Each row is a point on a landscape with many peaks, with its height.
From any point a climber takes the steepest step (rise divided by distance) to one of its 2 nearest points. It stops when none of these is higher. Distance is the straight distance between rows; heights are no part of it.
Venob: [-4.05  1.14  1.11 -0.14  1.37 -0.77  1.31 -1.08  0.61 -1.12  0.14 -0.92
 -1.66 -4.45 -0.26 -0.62 -2.45 -0.71 -1.18  1.58  2.18  0.30  3.39 -0.66
  1.50  1.65 -0.20 -1.37]  (h 203)
Simi: [ 0.78 -0.36 -2.27  1.20  0.15 -0.03 -1.56  4.01  1.42 -2.70  0.81  1.70
  1.87  5.53 -0.79 -2.56  1.20 -3.23  2.37  0.58 -0.23 -1.03 -5.15  2.71
  1.61  0.45  3.27  1.49]  (h 447)
puzi: [ 3.35 -1.80 -2.46 -2.73  1.00 -0.69  2.74  0.44 -0.53  1.69 -0.29 -0.26
  2.39  2.52 -0.42 -1.22  0.94 -1.76  1.94  1.86 -2.50 -3.22 -0.59  0.85
  0.17 -2.18 -0.10 -2.95]  (h 261)
kobup: [ 0.90  0.84  1.37 -0.72 -2.01  3.97  3.04 -4.28  1.56  1.30 -0.73 -1.64
 -1.15  4.19  0.67 -0.10 -1.54 -0.03  0.33 -1.47 -5.75  1.41  2.47 -0.25
 -0.31 -0.11 -3.38 -1.17]  (h 560)
Karom: [-2.30  2.14  0.34  3.34  0.80 -0.96  1.69  0.31 -1.90 -2.14  0.03  0.51
 -0.77 -4.17 -0.62  3.55  2.23  1.69 -0.39  1.20  3.29 -0.91  3.59 -2.92
  0.73  1.99 -2.88 -0.91]  (h 72)
Noke: [ 2.16 -1.58 -1.71 -5.09  0.11 -0.34  3.78  1.63  1.14  0.87  0.32 -0.18
  1.01  0.26 -0.01 -0.33  2.16  2.13  0.52 -1.24  2.64  2.03 -2.21 -0.01
 -2.90 -2.98  1.25 -1.52]  (h 123)
Vevi: [ 2.15  2.08 -0.02  4.16  0.10  0.80 -4.40  1.44 -0.63 -2.74 -0.38  1.67
  2.37  2.00 -1.23  2.60  2.43 -5.21 -0.91 -0.90  0.76 -0.91 -2.86  4.01
  2.10  1.07  0.38 -1.63]  (h 300)
Paro: [-0.85  1.79  1.09  3.84 -0.71  1.29 -0.38 -2.16 -0.45  2.21  1.88 -1.89
 -0.51 -0.69 -1.29 -2.33 -3.75  0.90 -1.10 -2.13 -5.48 -1.47  0.75 -1.26
 -3.68 -2.32 -0.10 -2.03]  (h 370)
Suno: [-1.14 -0.14 -1.43 -1.28  0.98 -0.13  3.34 -0.53  1.74 -0.11  0.98  0.47
 -1.45  0.21  1.67 -3.85 -1.59 -0.52  2.10  3.98  1.57  1.51  1.06  1.09
  1.37  2.31  2.09  0.44]  (h 346)
rular: [ 2.72  1.62 -1.54  3.01 -1.88  1.06  0.07  2.27 -0.43 -0.42  1.76  1.63
  0.73  1.55  0.45  1.68  1.94  1.46  1.94 -1.67  1.49  1.22 -3.17 -1.50
 -1.76 -1.59 -1.60  0.40]  (h 378)
nat: [ 2.23 -0.75 -1.21  0.85  1.15 -1.26  3.10  0.49 -1.58 -1.79 -0.13  0.73
  1.14  0.05  0.04  2.25  3.96  0.24  2.73 -0.59  3.73 -0.03 -0.82  0.33
  1.25  0.94 -2.74 -2.13]  (h 219)
Zegu: [ 2.22  0.28 -2.48 -4.69  3.60  0.78  2.36  3.41  1.03 -0.47  0.45 -1.67
  2.65 -0.66 -3.62  2.39  2.01 -2.54 -2.88 -2.72  0.60 -0.82 -1.94  3.45
 -2.11 -4.67  2.93 -2.61]  (h 403)
Duba: [ 0.83 -2.33 -0.30 -1.69  6.02 -2.48  1.81  1.90 -2.44 -0.54 -0.56 -0.09
  0.32 -0.24 -2.15  3.11  2.94  2.19 -0.62 -1.21  3.84 -0.64 -0.71  1.42
 -1.05 -2.52  1.18 -3.41]  (h 156)
bofa: [ 1.66 -0.29 -1.82 -0.78 -2.27  0.33  2.73  0.32 -0.94  1.05  1.43  0.13
 -1.09 -0.28  1.45 -3.61 -0.25  3.66  2.25  5.69 -1.56  1.09  0.07 -2.94
 -2.25  0.78  0.87  4.22]  (h 546)
kas: [ 0.16 -0.19 -0.87  3.74  1.85  3.21 -0.69  0.93 -0.18 -1.99 -0.80  2.53
 -1.64  5.06 -0.70 -0.03  0.54  1.15  2.48  0.98 -0.02  0.78 -1.39 -0.63
  2.66  1.13 -0.49  3.13]  (h 388)
Marik: [-0.81  1.00  1.31  1.25  0.24  3.95  0.63 -2.36  0.87 -1.43 -1.52  0.89
 -2.69  4.00  1.05  2.03 -0.19  1.81  0.38 -2.97 -0.09  3.69  1.58 -1.36
  0.92  0.63 -3.58  0.71]  (h 581)
Suke: [ 2.27 -0.40  0.10 -0.87 -2.02 -0.65  3.12 -1.50 -2.01  1.66 -1.83 -0.60
  0.49 -0.63  0.32  3.16  3.27  1.02  1.34  2.69  1.15 -0.38 -0.45 -1.06
  0.29  1.14 -1.05 -1.18]  (h 257)
zisez: [ 2.40  0.13  0.31  3.81  0.25 -0.75 -3.66  1.16  0.71 -2.47  1.16  1.25
  4.05  1.00 -0.07 -0.34  0.52 -4.45  0.21 -5.96  1.00 -0.94 -2.11  3.53
  1.58 -0.26 -1.67 -2.12]  (h 332)
fegib: [ 0.10 -3.65  1.25 -2.95 -2.57 -0.49 -2.00 -0.67  0.49  2.07 -3.66  3.59
  0.74  3.74  2.27  2.21  2.60 -1.73 -0.24  0.31  0.51  0.64 -1.54  0.78
  0.90  2.47  1.98  1.84]  (h 334)
fogon: [-3.12  1.83 -0.67  1.61  2.08  0.29  2.99 -0.57 -0.68 -2.40  1.60 -3.12
 -1.67 -4.45 -2.58 -0.06 -0.65 -0.92 -1.96  2.09  1.51 -0.70  1.46 -1.26
  0.10  0.60  0.66 -2.99]  (h 243)
zete: [-1.06  0.60  2.57  1.43  0.27  4.28 -0.55 -4.59  0.06 -0.44 -1.42 -1.11
 -3.60  3.16  0.08  2.01 -2.56  1.49 -1.25 -2.59 -3.20  2.05  2.96 -0.99
  0.56  0.33 -4.01  0.12]  (h 709)
faz: [-1.20  1.80  0.23  2.19 -2.23 -1.20  2.37 -0.51 -0.69 -1.32 -0.12  1.26
  0.48 -3.76  1.30  1.26  1.32  1.36  2.14  0.79  2.70  0.16  2.03 -2.45
  2.24  3.82 -2.69  0.96]  (h 56)
rino: [ 1.93  0.57 -2.68 -0.39 -0.75  0.33 -0.38  2.55  1.58  0.06 -0.25 -0.21
  1.63  1.91 -0.66 -2.60  0.32 -2.91  1.97  4.16 -2.35 -2.01 -3.15  2.01
  1.62  0.28  2.93  0.25]  (h 354)
vel: [-1.32  1.20 -1.29  0.52  3.66  1.11  2.75 -0.01 -0.24 -2.08  1.92 -2.66
  0.20 -1.78 -3.57  1.69  0.07 -2.16 -1.98  0.28  1.23 -0.38 -0.02  1.57
  0.18 -0.81  0.28 -4.60]  (h 287)
moza: [-0.32  0.80  0.01 -0.67 -2.84  2.25  0.20 -1.99  1.51  1.78  0.05  0.02
  0.08  0.18  1.71 -2.04 -2.62 -1.88 -0.60  1.37 -2.18  2.43 -0.33 -0.20
  0.26  0.81  1.91  2.08]  (h 568)
ligav: [ 2.57  2.37 -1.53  2.10 -4.81  0.39 -1.53  3.15 -0.24 -0.71  1.82  0.13
  0.88 -0.61  0.92  1.16  2.52  0.86  0.63  0.60  0.67  1.12 -4.52 -2.22
 -3.18 -0.95  0.05  2.23]  (h 339)
tak: [-0.61  0.98  1.19  2.50 -2.98  0.74 -0.08 -1.93 -0.89 -0.10 -0.29  0.78
 -0.47 -1.96  1.96  2.12  0.44  0.16  0.62  0.45  0.60  1.06  2.68 -2.82
  1.81  3.92 -3.41  3.34]  (h 43)
bogel: [ 3.21  0.42 -2.10 -1.10  0.01  0.45 -0.57  0.83 -0.92  1.27 -0.97  0.40
  2.42  2.48 -1.94  1.17  1.42 -4.01  1.15  2.16 -2.82 -3.67 -1.59  2.92
  1.90 -0.23  1.58 -2.06]  (h 299)
tuvoz: [ 1.38  0.04  0.55 -2.44  0.61  3.64  3.40 -2.63  0.10  1.73 -2.45 -0.02
 -1.34  4.59 -1.14  3.69  2.24  0.06 -0.56 -2.64 -1.84  1.68  0.97  1.84
  0.22 -1.55 -2.14 -2.58]  (h 409)
Disov: [-4.93  2.34  1.03  1.67  0.61 -1.94 -2.30  1.40  1.71 -2.84  0.53  0.33
 -0.92 -5.40  0.40 -0.88 -2.08 -0.39 -1.49 -0.65  3.97  0.70  2.55 -0.32
  2.37  2.05  0.53 -0.04]  (h 165)
rika: [ 1.43  1.84 -1.26  1.34 -2.44  0.88  2.01 -0.91  0.49  0.76  2.29 -1.38
  0.47 -0.39  0.67 -2.39 -1.86 -1.27  1.49  2.77 -3.14  0.11 -0.31 -0.68
 -0.62 -0.13  0.07 -0.73]  (h 460)
Mup: [ 0.79  2.01  0.88  3.70 -1.38  2.10 -1.27 -2.20 -0.42  1.74  1.71 -1.66
 -0.40  0.70  0.26 -4.59 -4.20 -0.07  0.44  0.73 -6.22 -1.29  1.45 -0.65
 -0.95 -0.23 -0.32 -0.76]  (h 408)
kedom: [-0.30 -0.72 -0.97 -1.49  0.36 -0.92  3.79  0.03  0.91 -0.79 -1.05  0.73
 -0.45 -2.02  1.22 -3.31  1.51  1.14  3.98  5.87  3.31  1.37  0.15  1.30
  2.33  4.67  2.50  2.67]  (h 250)
lidup: [-1.59 -0.37  1.55  0.36  1.37  0.45 -4.17 -0.79  0.86 -0.54 -1.10  0.26
 -0.37 -0.34  0.75 -2.16 -4.24 -3.03 -1.63  1.83 -0.28 -1.12  1.96  1.99
  3.14  1.42  0.82 -0.30]  (h 382)
Big: [ 2.48  0.22  0.63  4.82  1.45 -2.65 -5.09  2.45 -2.45 -1.29  1.02  2.72
  1.12  1.98  0.26  1.57  0.10  0.99  2.05 -2.67  0.20 -2.48 -0.06 -0.47
  0.02 -1.77 -3.05 -0.62]  (h 397)
zel: [ 1.16  0.06 -0.21  2.21 -2.86 -0.38 -1.39  0.45 -2.93  1.52  1.26 -1.34
  0.08 -3.54  0.81  0.32 -0.82  0.05 -0.63  3.28 -2.54 -0.84  0.39 -3.62
  0.18  1.90  0.00  5.16]  (h 256)
karo: [-1.66  0.40  1.67  2.67  4.39 -0.49 -0.46 -0.96 -2.42 -1.94  1.58 -0.48
 -1.85 -0.22 -3.75  3.28  0.36  1.99 -2.94 -0.52  0.50 -2.56  2.37 -0.40
 -2.47 -2.74 -1.13 -4.25]  (h 106)
Luk: [ 1.32 -0.89  0.16  0.84 -2.01  1.82  0.73 -2.02 -0.69  1.83 -1.50  1.06
 -0.17  2.37  1.72  1.33  1.19  0.40  1.07  2.35 -1.60  1.40  0.53 -2.22
  2.08  2.70 -1.49  3.85]  (h 26)
Poroz: [-0.22 -2.87 -0.39 -4.48 -2.66  0.11 -1.41  0.45  2.33  1.38 -1.97  2.76
  0.78  2.98  1.52  1.86  3.23 -2.33 -2.04 -2.06  0.94  1.54 -3.02  2.10
 -1.80 -0.30  2.98  0.32]  (h 410)
Nesud: [-1.71 -1.77  3.17 -1.32 -0.41 -0.93 -1.77 -3.02 -1.62  3.97 -0.45 -1.35
 -1.37 -0.52  0.43  2.20 -2.26  2.05 -2.62  0.38 -3.62 -1.88  3.07 -2.56
 -1.68 -1.80 -0.80 -0.18]  (h 20)
mifek: [-1.28 -0.49 -0.81 -1.51 -1.20  1.39  0.38  0.29  1.73  0.23 -0.29  0.81
 -1.18  0.38  1.97 -2.14 -0.89 -1.16  0.22  3.37  0.21  2.78 -0.73  0.09
  0.75  2.22  2.58  3.69]  (h 453)
vipe: [-0.45  0.25 -1.48  1.80  2.06 -4.73  0.57  6.07 -0.06 -3.52  0.57  0.74
  1.00 -0.04 -0.17 -2.51  2.79  2.05  4.78  2.35  4.78 -1.88 -4.15 -0.21
  1.65  1.76  1.16  3.63]  (h 136)
busaz: [ 0.63  1.91  0.40  3.90  1.45  2.09  2.83 -1.96  0.60 -2.61  1.92 -1.83
 -0.36  1.19 -0.41 -0.97 -0.02 -0.14  0.69 -3.98 -1.00  0.68  1.35 -0.69
 -0.36 -0.15 -3.87 -4.10]  (h 464)
Ravon: [-0.22 -1.06  0.77 -0.82  5.54 -0.29  1.66 -0.28 -2.90  0.37 -0.82  0.37
 -1.73  1.07 -3.16  3.84  2.00  2.91 -1.91 -0.63  0.84 -1.62  1.34  0.01
 -2.17 -3.07 -0.39 -4.67]  (h 126)
sazug: [ 0.25 -0.57 -1.60 -0.81  0.36 -2.66  2.84  2.68  0.71 -1.59  0.40  0.98
  0.71 -1.19  0.40 -3.32  2.45  0.50  4.53  4.25  4.16 -0.29 -2.65  1.10
  1.78  3.31  1.46  1.94]  (h 189)
ritu: [-1.03 -2.66  2.32 -2.14 -0.03  2.03 -0.46 -4.23 -1.82  3.57 -1.94 -0.18
 -1.77  1.98  0.25  2.22 -2.56  1.49 -1.82  1.10 -3.41  0.52  3.58 -1.77
  0.45  0.06 -0.51  3.05]  (h 3)
lozu: [ 1.06  1.90 -0.35  3.70 -0.10  1.53  1.09  0.20 -0.53 -0.76  1.64  0.60
 -0.38  1.11 -0.11  1.62  0.34  0.85  1.29 -2.16 -0.01  0.18 -0.05 -1.66
 -1.58 -1.15 -3.08 -2.04]  (h 417)
lalup: [-0.73 -0.77 -0.17 -1.94  0.11 -1.79 -2.75  3.19  1.06  1.49 -0.45  1.16
 -1.97  1.09  3.33 -2.93 -1.16  2.06  0.77 -1.38 -0.04 -0.37 -0.71 -1.92
 -1.27 -2.28  1.03  2.40]  (h 517)
bevot: [ 2.11  0.31 -0.91 -2.69 -0.98  3.10  4.19 -2.16  1.48  1.74 -1.06 -0.52
  1.04  4.23 -1.55  0.83  0.76 -1.24  0.52 -2.16 -3.24  0.25  1.52  0.85
 -0.88 -2.09 -2.54 -3.27]  (h 471)
savif: [-0.52  0.09 -2.26 -2.31 -0.43  0.85 -0.12  3.50  3.12 -1.06  0.62 -0.41
  0.61  1.50 -1.52 -0.87  0.88 -3.07 -1.24 -1.31  2.02  0.96 -3.89  2.35
 -0.67 -1.18  3.76 -0.64]  (h 653)
mozu: [ 0.12 -0.38 -1.14  1.57 -0.03 -1.27 -2.43  1.68  1.13 -3.48 -0.26  1.85
  2.16  2.59  0.16 -0.56  1.88 -4.79  1.54  0.34  1.81 -1.68 -3.33  2.66
  3.27  2.17  0.81 -0.57]  (h 357)
zefug: [-2.82  1.17  1.03 -2.21 -0.87  0.79  0.56 -2.81  3.94  1.49  2.15 -0.26
 -1.80 -0.98  1.14 -4.59 -5.06 -0.25  0.48 -2.88 -1.72  3.13  0.68  2.33
 -1.90 -1.18  1.13 -0.73]  (h 321)
subeb: [ 0.63 -0.64 -2.37 -5.50  2.45 -0.36  0.95  3.43  2.84 -0.81  0.56 -1.02
  2.38  0.60 -2.20 -0.10  2.22 -3.15 -2.81 -3.61  1.28  0.75 -3.80  3.68
 -0.80 -4.06  4.14 -1.09]  (h 490)
Kisum: [-0.06 -0.40 -0.74 -1.90  0.00 -0.64  2.93  0.48  0.28  0.48  0.89 -0.04
 -0.13 -0.85  0.10  1.42  1.32  3.37  0.00 -1.64  2.24  1.75 -0.78 -2.17
 -4.03 -3.14 -1.29 -1.60]  (h 100)
Gimo: [ 0.45 -2.04  1.25 -1.00 -0.66 -2.18 -2.16 -0.75 -3.50  2.07 -0.50 -1.49
  0.11 -2.96  0.94 -0.37 -0.95 -1.18 -0.51  5.99 -2.24 -3.20  2.32 -1.50
  2.57  2.60  0.39  3.78]  (h 215)
vafir: [ 1.91 -1.71 -1.11  0.50  4.22 -1.48  2.98  2.21 -1.67 -1.44 -0.30  0.66
  1.60  0.70 -1.65  3.11  3.76  1.70  2.15 -1.30  5.40  0.34 -1.11  0.69
  0.61 -0.49  0.12 -1.98]  (h 192)
sumu: [ 2.72 -0.26 -2.11 -3.57  0.76  0.09  2.81  0.87  1.47  1.36  2.43 -1.47
  3.16  0.01 -1.06 -3.13 -0.94 -2.58 -0.08 -1.05 -3.63 -2.78  0.06  0.65
 -2.47 -4.46  0.63 -3.55]  (h 227)
Pov: [-4.00  0.92  3.75  0.35 -1.13  0.49 -4.20 -4.31  0.71  0.64 -0.63 -2.23
 -0.47 -4.50 -0.57 -1.14 -5.56 -1.48 -4.07 -0.73 -1.19  1.27  2.53  2.41
  1.37  1.90  0.52  0.72]  (h 232)
Vut: [ 0.68 -1.60  1.55  0.77  0.17  2.15 -1.68 -1.99 -2.12  1.86 -2.15  1.84
 -1.55  3.02  0.25  3.91 -0.02  1.33 -0.61  0.98 -2.30 -0.21  1.46 -1.51
  0.67  0.00 -1.91  2.55]  (h 13)
vuzu: [-2.42  1.18  0.99  3.24  2.89 -0.48 -1.29  0.12 -2.17 -2.32  0.29  0.36
 -2.01 -2.92 -2.21  2.10 -0.12  2.62 -1.43  1.16  0.79 -2.73  3.86 -2.53
 -0.09  0.31 -1.31 -0.33]  (h 87)
Kelol: [-3.25  1.84  1.50 -1.61 -3.59  1.27  0.73 -4.51  3.64  2.18  2.48 -1.34
 -1.64 -2.79  1.30 -2.17 -4.47  0.16 -1.50 -2.97 -1.21  4.14  0.66  1.65
 -2.44  0.66  0.35  0.91]  (h 369)
Nozi: [-0.46 -1.96  0.42 -1.02  1.01 -1.36  0.85 -1.48 -3.22  1.71 -1.50 -0.26
 -0.66 -2.16  0.95 -1.13  0.04  1.24  1.56  5.72 -1.49 -2.66  3.14 -1.60
  2.63  3.32  0.67  1.79]  (h 182)
vomu: [ 3.94 -0.17 -0.54 -0.67 -1.74  1.62  4.04 -2.21 -1.18  1.38 -3.43 -0.28
  0.60  2.13 -0.15  4.09  5.08  0.97  1.80  1.68  0.86  2.05 -1.02  0.77
  0.87  2.09 -1.14 -1.25]  (h 292)
puliv: [ 1.07 -3.25 -0.86 -1.98 -0.74 -1.01  0.56  0.71  0.21  0.32 -3.40  2.78
  1.13  2.72  1.05  0.09  4.59 -0.51  2.40  1.36  2.93  0.57 -3.63  1.38
  0.85  2.96  2.75  0.82]  (h 267)
Kes: [ 1.71 -2.42 -0.87 -4.52  0.20 -3.70  2.86  1.90  0.78 -0.66 -1.58  1.28
  2.18 -0.75  0.75 -0.56  5.05  1.61  1.21 -1.33  6.28  1.89 -3.23  0.11
 -0.99 -0.05  1.92 -0.57]  (h 161)
torit: [-3.11  0.90  0.81  1.31 -0.07  0.26 -1.67 -1.28  0.30  1.74  1.92 -2.44
 -2.26 -2.59 -0.86 -2.56 -4.81  2.08 -1.85 -2.08 -3.94 -0.68  1.01 -1.07
 -2.89 -1.92  1.62 -1.07]  (h 333)
naku: [-2.11  1.30  0.98  0.59 -0.09  2.20  2.40 -3.06  1.86 -1.37  0.64 -1.45
 -0.75 -0.40 -0.12 -0.59 -1.99 -0.84 -0.60 -2.61  0.07  2.29  1.41  0.63
  0.38 -0.17 -2.51 -3.26]  (h 539)
Vibi: [-1.97  2.29  0.65 -0.17 -3.83  1.66  1.14 -1.90  3.27 -0.14  1.27 -0.33
 -0.29 -2.20  1.11 -0.74 -1.13 -1.23 -0.55 -3.77  2.19  4.61 -1.08 -0.02
 -1.51  0.64 -1.19 -0.06]  (h 444)
vuron: [-2.84  1.24  0.12  1.38  1.50  1.23  0.02 -1.59  3.04  0.33  2.60 -2.12
 -1.11 -1.44 -1.50 -4.79 -5.39  0.56 -0.92 -4.33 -1.63  1.55  0.56  2.55
 -2.20 -2.07  0.56 -2.38]  (h 286)
dum: [ 2.20  1.06 -0.01  0.66 -5.42 -1.11 -2.40  1.90 -1.30  1.65  0.82  0.01
  0.30 -2.36  2.48  0.35  0.99  1.76 -0.33  1.35 -0.81  0.33 -2.32 -4.27
 -2.51  0.24  0.21  5.08]  (h 296)
Rupu: [-1.40  0.44  0.51 -0.03 -1.02  2.05 -2.44 -1.61  2.21  0.73 -0.41  0.24
  0.04  1.61  0.82 -3.01 -3.67 -3.89 -1.04 -0.06 -2.03  0.59  0.33  2.39
  2.35  1.20  1.93 -0.33]  (h 455)
delal: [ 1.93 -0.81 -2.00  0.99  2.60 -4.59  0.96  5.50 -1.50 -2.74  1.15  0.58
  1.20  0.30 -1.15 -0.13  4.24  3.38  4.27 -0.16  4.30 -1.71 -4.34  0.31
 -0.22 -0.87  1.06  1.65]  (h 145)
Luman: [-2.00  0.80  0.28  1.94  2.54 -5.64 -2.22  3.75 -0.64 -3.15  0.83  0.68
  0.58 -3.49  0.31 -0.54  0.27  0.99  1.31  0.19  3.45 -3.39  1.63 -0.62
  2.04  0.15 -1.47 -0.59]  (h 114)
Sasev: [-2.62 -0.69  2.44  0.04 -1.71 -1.36 -4.39 -0.76 -1.69  2.78  0.31 -0.74
 -1.92 -2.56  0.84  1.99 -3.19  3.07 -3.03 -1.79 -2.66 -1.20  2.13 -3.59
 -2.53 -1.19 -1.04  3.27]  (h 36)
Domu: [ 1.03 -1.51  0.69  2.53 -1.30  0.92 -1.76 -3.16 -2.73  2.29  1.66 -0.43
  0.20  0.72  1.46 -2.84 -3.49 -1.30  0.68  3.19 -5.37  0.27  4.06 -2.39
  1.76  2.55 -1.75  6.47]  (h 541)
vatuv: [ 0.03 -0.66 -0.23 -1.61 -1.31 -2.15  1.62  1.68 -1.65  1.79  0.63 -0.92
 -2.24 -2.20  1.03  0.48  0.68  4.70 -0.51  1.13 -0.72 -1.44  0.46 -3.95
 -4.20 -1.83  0.02  0.72]  (h 78)
novo: [-0.17 -0.74 -0.16 -0.53  1.36 -4.66 -1.25  3.71 -2.54 -0.73 -1.94  1.04
  0.28 -3.14  1.05  0.78  2.36  2.00  2.08  2.19  2.61 -3.63 -0.11 -0.96
  1.68  0.96 -0.38 -0.07]  (h 91)
Saful: [-0.90 -1.20 -0.87 -3.60 -1.92  1.12  0.05  1.39  4.47 -1.22 -0.16  2.24
  1.87  4.06 -0.42 -0.27  2.09 -3.68 -1.27 -2.93  1.55  2.17 -3.58  2.93
 -1.68 -0.51  4.18 -0.64]  (h 506)
Kelu: [ 3.43 -1.31 -0.07 -2.29  1.23  2.12  3.07 -1.77 -0.90  0.26 -4.10  1.14
  0.23  4.80 -0.63  4.00  5.06 -0.08  1.24 -0.48  1.46  2.09 -0.26  2.95
  1.78  1.06 -1.08 -2.56]  (h 338)
Sibik: [ 2.50 -0.01  1.06  4.54  2.42 -1.77 -3.95  1.86 -1.07 -1.39  2.29  1.60
  2.58  1.17 -0.47  0.84 -0.35 -0.02  0.32 -6.09  0.72 -1.41 -0.06  1.21
  0.01 -3.03 -3.32 -3.13]  (h 368)
rebig: [-1.48  0.46  2.37  1.18  1.71 -0.21 -3.61 -2.16 -1.10 -2.07 -1.79 -0.67
  0.45 -1.50 -1.73  0.93 -3.05 -0.74 -3.63  1.48  0.41 -2.73  3.03  1.52
  2.11  0.19 -2.00 -2.55]  (h 318)
boru: [ 0.24 -1.35 -0.05  1.38  1.51 -2.28 -4.00  2.19 -0.76  0.24  0.26  2.80
 -0.88  2.36  1.20 -0.73 -1.98  2.16  1.12 -1.44  0.36 -2.01  0.31 -1.40
 -0.13 -2.51 -0.62  0.61]  (h 441)
nugup: [ 0.09  0.13  0.66  2.08  2.89  3.86  0.15  0.15  0.32 -3.28 -2.57  1.99
 -1.97  6.55 -0.77  2.54  1.57  0.44  0.57 -1.62  1.72  2.72  0.24  0.96
  3.27  1.28 -1.62  0.19]  (h 466)
ler: [-1.13 -0.39  1.18 -3.24 -2.27 -3.20 -3.28  1.91 -1.70  2.91 -1.47 -1.08
 -1.87 -3.24  2.72  2.14  1.14  4.42 -2.48 -0.49 -0.38 -1.24  0.60 -3.70
 -2.41 -1.49 -0.04  3.76]  (h 57)
Lek: [-3.14  0.51  2.82  0.55  0.10 -0.07 -3.59 -3.83 -0.93  0.28 -1.04 -2.25
 -1.22 -3.81 -1.53  1.17 -4.11 -0.92 -5.07  0.81 -1.04 -1.23  3.57  0.08
  0.91 -0.08 -0.54 -0.72]  (h 273)
gez: [ 1.29 -0.48 -1.43  1.44 -2.44  1.78  1.98 -2.41 -1.00  1.17  2.31 -0.06
 -0.70  0.24  2.05 -3.40 -1.96  0.74  2.35  5.27 -3.19  1.71  2.10 -2.78
 -0.72  2.12 -0.54  6.02]  (h 682)
mise: [ 0.95 -0.26 -1.41 -5.81 -0.99 -1.18  2.13 -0.48  2.28  1.37  1.74 -2.60
  2.66 -3.58  0.51 -1.11 -0.29 -3.78 -2.49 -2.53 -1.30 -0.07 -0.35  1.71
 -2.45 -3.71  0.73 -3.28]  (h 195)
vuk: [-2.96  2.12  0.97  3.39  1.99 -3.87 -5.11  4.06 -0.36 -3.33  0.93  0.32
 -0.03 -5.18 -0.01 -1.96 -1.56  1.41 -1.10  0.13  2.63 -3.26  2.25 -1.32
  1.58  0.51 -0.13  0.35]  (h 133)
tumad: [-3.91  0.84  2.87 -0.50 -1.43  2.10 -6.14 -2.12  1.46  0.43 -0.72 -1.29
 -1.40 -4.43 -1.35 -0.49 -4.92 -0.09 -4.92 -3.20 -0.92  2.39 -0.68  2.27
 -0.09  0.91  1.44  1.57]  (h 198)
sus: [-0.05 -1.24 -0.65 -4.03 -1.71 -0.64 -0.81  2.52  2.30  2.63 -0.53  1.15
 -1.12  3.05  2.46 -2.74 -1.15  1.02 -0.46 -0.31 -1.92  0.23 -2.36 -0.38
 -1.87 -2.61  2.57  2.06]  (h 440)
Tirez: [ 1.02  0.60 -2.18 -1.30  3.51  1.83  2.81  1.17  0.63 -1.42  1.54 -2.33
  2.82  0.05 -3.46  2.77  1.18 -3.34 -1.58 -1.42 -0.41 -0.05 -0.78  3.05
  0.03 -2.73  0.70 -4.00]  (h 335)
Fitel: [ 0.85  0.90  1.58  2.99 -2.30  1.23 -3.26 -2.36 -0.84  3.15  1.34 -2.57
  0.47 -0.83  0.69 -3.11 -4.47 -1.63 -0.47  1.90 -6.33 -1.07  1.95 -0.47
  0.77  1.07  0.27  2.32]  (h 454)
Bipom: [ 1.20 -2.53 -0.92 -3.86 -0.84 -2.25  1.49  1.14  0.17 -0.04 -4.41  0.45
  0.72 -1.48  0.33  0.68  6.13  1.85  1.28  0.54  6.13  1.35 -2.71  0.76
 -0.38  1.85  4.14  0.64]  (h 202)

Where does a climber stop that starts at each point below?
Karom -> zete
vipe -> moza
ler -> savif
vuron -> gez
Bipom -> savif
Nozi -> naku
Pov -> moza
tumad -> moza
Luman -> savif
vel -> savif
zisez -> lalup
Gimo -> naku
